Points on a hilly landscape, in no order, each with its height.
A ball rolls from a point to the lowest of its 2 nearest points, and stops where none of them is lower. Distance is the straight distance between rows; heights are no part of it.
K601 height 7.88: [ -6  -5   4  -4  -1   7   8  -2   5  17  11 -15   9  -1  -5  -5   4  -4
   5   4]
K468 height 8.47: [ -5 -10 -18   1  -8  19   1   9   6  -3  20  -1  16 -18   2  -1 -11   4
   7 -15]
K282 height 5.70: [ 15  -4  18  -3   4 -23   2  -8   1  -1  -3 -14  -1  18   8  -8   9   6
   4  11]
K295 height 5.02: [ 16 -11   5 -11  -9   7   4  -4  10   2  15 -12  14 -16  12  -8  11  -1
   3  -5]
K250 height 5.23: [ -6  11   3  13  -2   6   0   4 -12  -7   7   6  -7  -3  -7 -10   2   3
  -2   1]
K444 height 6.04: [  6 -12 -15  -7   4  11 -11  10   2   2  13 -11  18  -7   1  -4   0 -11
  15 -11]
K492 height 7.62: [-12  13 -10  12 -20   0   7   0  -2  -7   2  23 -16   0   0   6  -5  13
  -9  -2]
K380 height 8.65: [  3 -13  -8 -13 -14  11   7   6   6   1  16  -7   8 -13  -1 -17   3   7
  15  -3]
K736 height 7.14: [ -6  13  -9   3 -14   8   4  -8   0 -16 -17  37 -23 -12  -2   0  -3  12
  -1  -9]
K53 height 6.87: [  2   8   0   6 -15  14   4  -1   2  -5  11  10 -21 -22  -6  -8  -7  15
   0 -15]
K365 height 1.65: [  0   6 -10  -4 -13   5   2  12  10   4   9  -1  -6  -8   7 -18  -6   5
  -5  -1]
K659 height 7.32: [  9  12  -6  -4 -22  -1  16  -2  10  -4   2   7 -22  -8   4 -17   1  15
   0   3]
K880 height 8.56: [ -5  -7 -13  -1 -16  14   9  10   8   1  20   0   3 -21  -4 -10 -10  14
   6  -9]
K834 height 4.07: [ 12 -11  -1  -2  11 -14  11   2  10  18   7 -19  10  15   3   2   2  -9
  11   7]
K927 height 6.05: [-14  10   0  10   1   6  -8 -13  -1  -6  -7  21 -18  -5   2   1  -3   1
   3 -12]
K241 height 6.26: [ -2   9   0   5  -8  11   1  -1   3   2  10   6 -11  -1   2  -2  -8  -2
   8 -15]
K501 height 3.98: [-14   4   7   6   6   2   1   2  -1  18  -2   4  -6   8  -1   4 -10  -6
  -8   1]
K167 height 1.67: [-10   4   8   7   2 -14   2  -6  -9  -9 -17  10  -6  14   2  10   6  -2
  -4  14]
K560 height 4.57: [ -2 -21   3  -4   9  10  -5   6  -4  12  15 -12  16 -10  -2  15  -6  -9
   4  -9]
K711 height 3.24: [ 19  -9   6 -17   3  -7   1   2   9   3  -2 -27  26  15   8 -10   4  -4
   2   8]
K535 height 6.64: [ -2  -3  -1   7  22  -1 -11   7  -3  -7  -5 -14   7   7  -2   2  -7 -12
  13  -3]
K819 height 4.94: [ -6   5   3  11  15 -15   1   1  -4  12  -6  -9 -10  11 -17  18  -2  -7
  -1  10]
K309 height 4.58: [ -1   4   8   4  19 -22   2  -6  -3   7 -23   0 -11  16 -11  14   6  -7
  -2  17]
K587 height 8.34: [-10   2 -12  14  -7  16   0   5  -2 -13  21   1   7 -14  -1   7 -16   8
   0 -17]
K502 height 3.30: [ -5  15  -3   1  -4  -2   0   5  -6   0 -14  21 -10   8   8  -6   1  -4
 -17   8]
K222 height 5.68: [ 15 -19 -11 -15   3  11  -6   3   8   5   9 -12  30  -8   6  -5  10 -12
  11  -5]
K643 height 4.69: [-20   7   1   8   9  -6  -8   1  -6  19  -9   9 -11   8 -11  16  -7  -2
 -18   4]
K982 height 8.15: [-21  12  -7  15   0   6 -14  -3  -8  -5  -3  25  -8  -6  -4  12 -11  10
 -23 -12]
K416 height 3.12: [ -9   7   8   7  -2  -2   2  -5  -1 -18 -14   5   0   6  10  -4   2  -1
  -2   9]
K932 height 8.73: [  7  -6  -2 -17 -17   3   7   2   6   2  11 -15   5   5   3 -16   3   5
  14   3]
K608 height 5.36: [-10  10   1   8   9  -1 -10  -9  -2  -1 -12   9 -12   6  -1   0   2  -7
   5  -4]
K903 height 3.99: [  4   6  11   1  19 -12   1  -9   8  10 -17 -11  -4  15  -4   2   4 -11
   2   9]
K410 height 4.81: [-19   6   3  14   5   9  -2   0  -4  13   3  15  -8   4  -8   2 -12   2
  -6 -10]
K686 height 4.09: [  7   5   9   4  -9  -1   7  -6   6  -5  11 -13   4  -6   8  -4   9   0
  -6   4]
K638 height 2.29: [ 11 -18   5  -7   3  -1  -5  -1  -4  -2  13 -28  23  -7  -5  10  12  -6
   8   1]
K212 height 8.28: [-19  10  -8   9   7   1 -17 -10 -20  -7 -13  35 -10  -2  -9  19   0   3
 -19 -12]
K293 height 7.59: [ -9   4   1   3  -9  -9   8  -4   2   8   8   0 -14   2   1 -11   5  10
   1   9]
K446 height 4.62: [ -3  10  10  -1  10  -4  -4 -10   5   4 -19  -1  -4  11   3 -11   6  -9
   1   7]
K561 height 6.65: [  8   4   1  -2 -14  12   3  -3   7  -5  11  -2  -9 -13   0 -11  -1   4
  13 -13]
K953 height 5.34: [ 17 -22 -12 -20 -12  10   1  -1  12   4  14  -6  24 -15   9  -8  13  -1
  10  -4]
K690 height 4.28: [  6   1  -4   7  -6  15   3  16   1 -12  10  11  -4 -18   8 -10 -15   6
   0 -13]
K726 height 4.84: [  6 -10  -1  -1  28  -5  -4  12   6   5  -5 -29  13  -4 -18  22  -8 -15
   6   3]
K812 height 2.32: [ -4  -8   8   2   6  -4  -1   7   2   9   4 -10   2   3   8   7  -8  -7
  -1   2]
K715 height 7.67: [  5  15   8  -2  -9  -6  11 -12  -2   0  -7   8 -13  12   7  -7  11   1
  -8  10]
K521 height 6.61: [-12  -1   0   7  12  17 -11   4  -5  -7   7  -1   4 -12   1  -5 -13  -3
   4 -15]
K527 height 6.37: [  5  -3  -5  -2   8   4  -5   8   0   1   5 -18  13   7  -4  -5   0 -12
  17  -2]
K472 height 2.99: [  6  -5  11   0   6 -10  -4  -4   2  -8   0 -31  15   4  -3   9   7  -3
   5   8]
K159 height 3.17: [ -8  14  -3   5  -9  13  -7  10   0   3   2  19 -12  -8   0  -5 -14   8
 -22 -10]
K746 height 8.07: [  0 -17   6 -11   6   4   4  -8  10  15   4 -22  19  -1   0   2   5  -8
  12   1]
K992 height 7.72: [ -4   1   7  -5   2  -8   2  -8   3  15   4 -16  -6   5  -6  -9   9   0
   5   8]
K457 height 3.72: [ -7  11   1   2 -19   8   7  -1   5 -20 -11  15 -13 -12   9  -3  -7  12
  -7   3]
K845 height 3.96: [ 24 -21   3 -27  -3  -1  -3  -1   5   3   3 -24  31   8   5  -4   9  -3
  11   2]
K862 height 3.95: [-10  11  -8  10   4  -6  -3   4 -14  -5 -17  32  -6  11   2   4   3  -6
 -11   4]
K381 height 3.94: [ -8   3   8   1 -10   6   1   1   2 -22  -6   1  -2  -7  10  -9  -5   8
   2   4]
K25 height 7.60: [ -2  12  -5  -4  -7  -8   1 -16  -9 -11 -25  32  -9   6   0   0  21  -3
  -3   4]
K578 height 4.63: [ 19 -21   6 -13  26 -11   2  12   9  11  -6 -30  16  -3 -17  18  -4 -12
   6  12]
K888 height 7.44: [ -4  13  -2  -6 -14   4   3 -12  -3 -17 -26  31 -15  -4   2  -8  11   6
  -3   3]
K206 height 4.61: [ 16   0   3  -5 -16   8  18   1   8   3  18  -6   3 -12  10 -12   5   4
  -3  -1]
K785 height 4.91: [ -7  20 -10  14  -5  10  -2   5 -10 -14  -3  21 -11  -7  -8 -13  -2   5
  -5  -4]
K513 height 3.65: [ -4   3  -8   8  -8  12  -5  19   1   2  13  15  -8 -11   1  -8 -19  12
 -10 -16]
K497 height 4.96: [-16   1   1   5  -9  16   4   1   2 -17   1   6  -5 -11   2  -5 -16  10
   8  -7]
K26 height 4.29: [ 13 -23   7 -16  15  -7  -8  11   3   6  -2 -29  20   2  -2   9  -1  -9
   4   8]
K604 height 0.92: [ 16 -31  -3 -14  13   4 -10  -3  -5  -1   6 -21  32  -8  -7  15  13 -10
  16  -1]
K127 height 3.51: [  3   2  14   8   5  -6  -3  -9  -1  -7   2 -16   2  -1   2   5   9  -3
   1   2]
K752 height 2.85: [ 14  -5  12  -7  19 -13   9  -1  10  16  -8 -22   5  16  -4   5  -1 -10
   5  10]
K106 height 3.97: [  6 -13   7  -2  -6  -3   6   4   4   4  14  -6   2   2  16   3  -5  -1
   9  -4]
K316 height 4.46: [-14  17 -13  15   3   4  -8   6 -12  -6  -8  24  -6   9  -6   1  -5  -3
  -8  -4]
K506 height 7.98: [-19  12 -14   5 -10  -1  -5  -8  -5   0 -12  40 -13  -5  -6   6   4  11
 -19  -5]
K216 height 3.64: [  3 -18   9  -8  12  -4  -4   9  -1  15   6 -21   8  -3  -4  13  -4  -8
   0   3]
K398 height 5.51: [ -6   8   3   5   4  -8  -4   6 -14   4  -3   2 -10   9  -9 -10   5   0
  -3  11]
K668 height 8.17: [-15   7  -4  14  -7   7  -6   1  -3  -8  12  -2  -2  -8   1  11 -10   6
  -9  -9]
K93 height 5.66: [  9  -3   0   2  17 -12   3  13  -3  16   3 -19  -3  11 -16  14  -7 -11
   6   6]
K315 height 4.78: [ 15 -16  11  -3  -2  -7   4  -2   5  -6  10 -10   8   3  13  -7   6   3
  16  -3]
K392 height 2.68: [ 24 -36  -4 -23   6   4  -2 -10   0   9   1 -10  39  -4  -2  15  21  -8
   9   8]
K195 height 7.94: [ 12  10   9  -5  -7  -3  18 -11   8   4   1  -3  -4  12  15 -16   7   2
  -6   9]
K64 height 4.44: [-12  -3   5  16  16 -10  -2   4 -10  -2   0 -11  -2   4 -13  14  -3  -3
   4   8]
K265 height 7.09: [ 12  11  -5   6 -18   7  12   4   7 -14   0  12 -25 -24  -2 -11  -6  17
   1  -7]
K17 height 7.12: [  5  -7   1  -9  -3   4 -10   4   5 -14   2 -20  17  -6   8 -11   2   0
   7   0]
K815 height 0.42: [  4   7  -8  -3  -3   1   1  10   8   8   6  -9   4   3   9 -15   0  -6
  -5   2]
K933 height 5.24: [  0 -16   1  -9  -7  10   1  11  -3  14  21  -9  12  -9   3   5  -4  -1
  -4  -5]
K968 height 7.17: [ -9  13 -11  16 -12  13   3   1   2 -13   3  24 -16  -9  -4   4 -18  15
  -3 -18]
K142 height 2.15: [ 14   4   1  -7   3  -9   4   5   9   5  -2 -16  10  17  12 -14   3  -5
  -1   9]
K551 height 4.51: [ 27 -26   6 -25  13 -11  -4   5   4   6  -4 -29  30   8  -6   5   6  -4
   9   9]
K864 height 7.92: [-13  11  -3  13 -13  -3   2  -7   0  -5   5   5 -11   0   3  11  -1   5
  -4   0]
K731 height 6.63: [-11  14  -6  15  -2  12  -4 -11  -8 -18  -6  32 -18  -9  -2   6  -9   8
  -4 -17]
K934 height 8.40: [-15  12   0  10  10  -2 -14 -16 -17  -7 -17  21 -11  -1  -9  18   8  -4
 -12  -5]
K925 height 6.19: [ 11   5  11  -7   6 -26  -1  -7  -8  -2 -21   6 -10  24   8  -1  12   0
 -11  18]
K854 height 6.92: [ -2  -3   4   1   0  12  -5   5  -2  -7   9 -10   8 -13   4  -6  -3  -2
   1  -6]
K820 height 3.41: [-13   5   4  17  12  -9  -4  -2 -13 -13 -11   5  -5   9  -2  19  -3  -5
  -3   6]
K370 height 7.47: [ -2  10  -1   0 -16  -7  12  -7   3  -4  -3  12 -18   3   5 -13   7  12
  -2  10]
K24 height 5.08: [  6  -1   5  11  34 -11   0   6   4  -1 -12 -19   4   2 -17  17  -6 -14
   5   8]
K901 height 4.92: [ 18 -16  -5 -13  -3  -5  12   0   9  14  15 -13  16   9  12  -4   7  -5
  13   0]
K893 height 5.61: [-11   0  -1   9   1  11   0   1   0  12  14   0   0   2  -6   7 -12  -3
   6 -16]
K336 height 2.52: [ -6  14  -8   2 -10   4  -1   8   6   0  -3  14 -11  -4   8 -13  -6   4
 -13   1]
K349 height 7.89: [-12  10  -9  -8 -15  -3   3  -9  -9   4 -18  39 -15   5   1   9   8   4
 -18   1]
K480 height 8.04: [-18  13 -14  10 -10  10 -10  -5  -3  -4  -7  39 -17  -8 -13   5 -11  22
 -19 -17]
K408 height 5.78: [  2   6   3  -5   6 -20   3   4 -10  11  -7  -7 -13  20  -4  -6   7   0
  -8  20]
K394 height 6.14: [-13   3  -2  11  17   4 -14   5  -6  -1  -1  -1  -1   1  -2   7 -13  -8
   0  -9]
K48 height 5.26: [ 10  -3  12   2  -3 -12   0  -5   2 -10   2  -4  -7   4  10 -14   7   8
  13   1]
K737 height 3.93: [ 17 -31  -3 -24  -4   8   6  -3  -4  14  13 -10  29  -1  -3   5  16  -5
  11   6]
K723 height 6.01: [ 17   2  16  -8  14 -31  -2  -9   2   1 -19 -14  -5  24   2  -2   8   5
  -4  17]
K82 height 7.76: [ -5  10  -9 -10  -5 -12   1 -10 -12   4 -24  33 -11  13   1   9  16  -6
 -14   7]

For each start below, name the point where the ball stops.
K659 | K501
K527 | K604
K408 | K815

Call two points neighbours if one is among the 2 nearest of the other. Go from one point of each pair to the other, from neighbour to neighbour, staying as low as possible. Name the highest point that can't be avoided.
K812 / K752 | K901
K604 / K394 | K535
K812 / K815 | K551
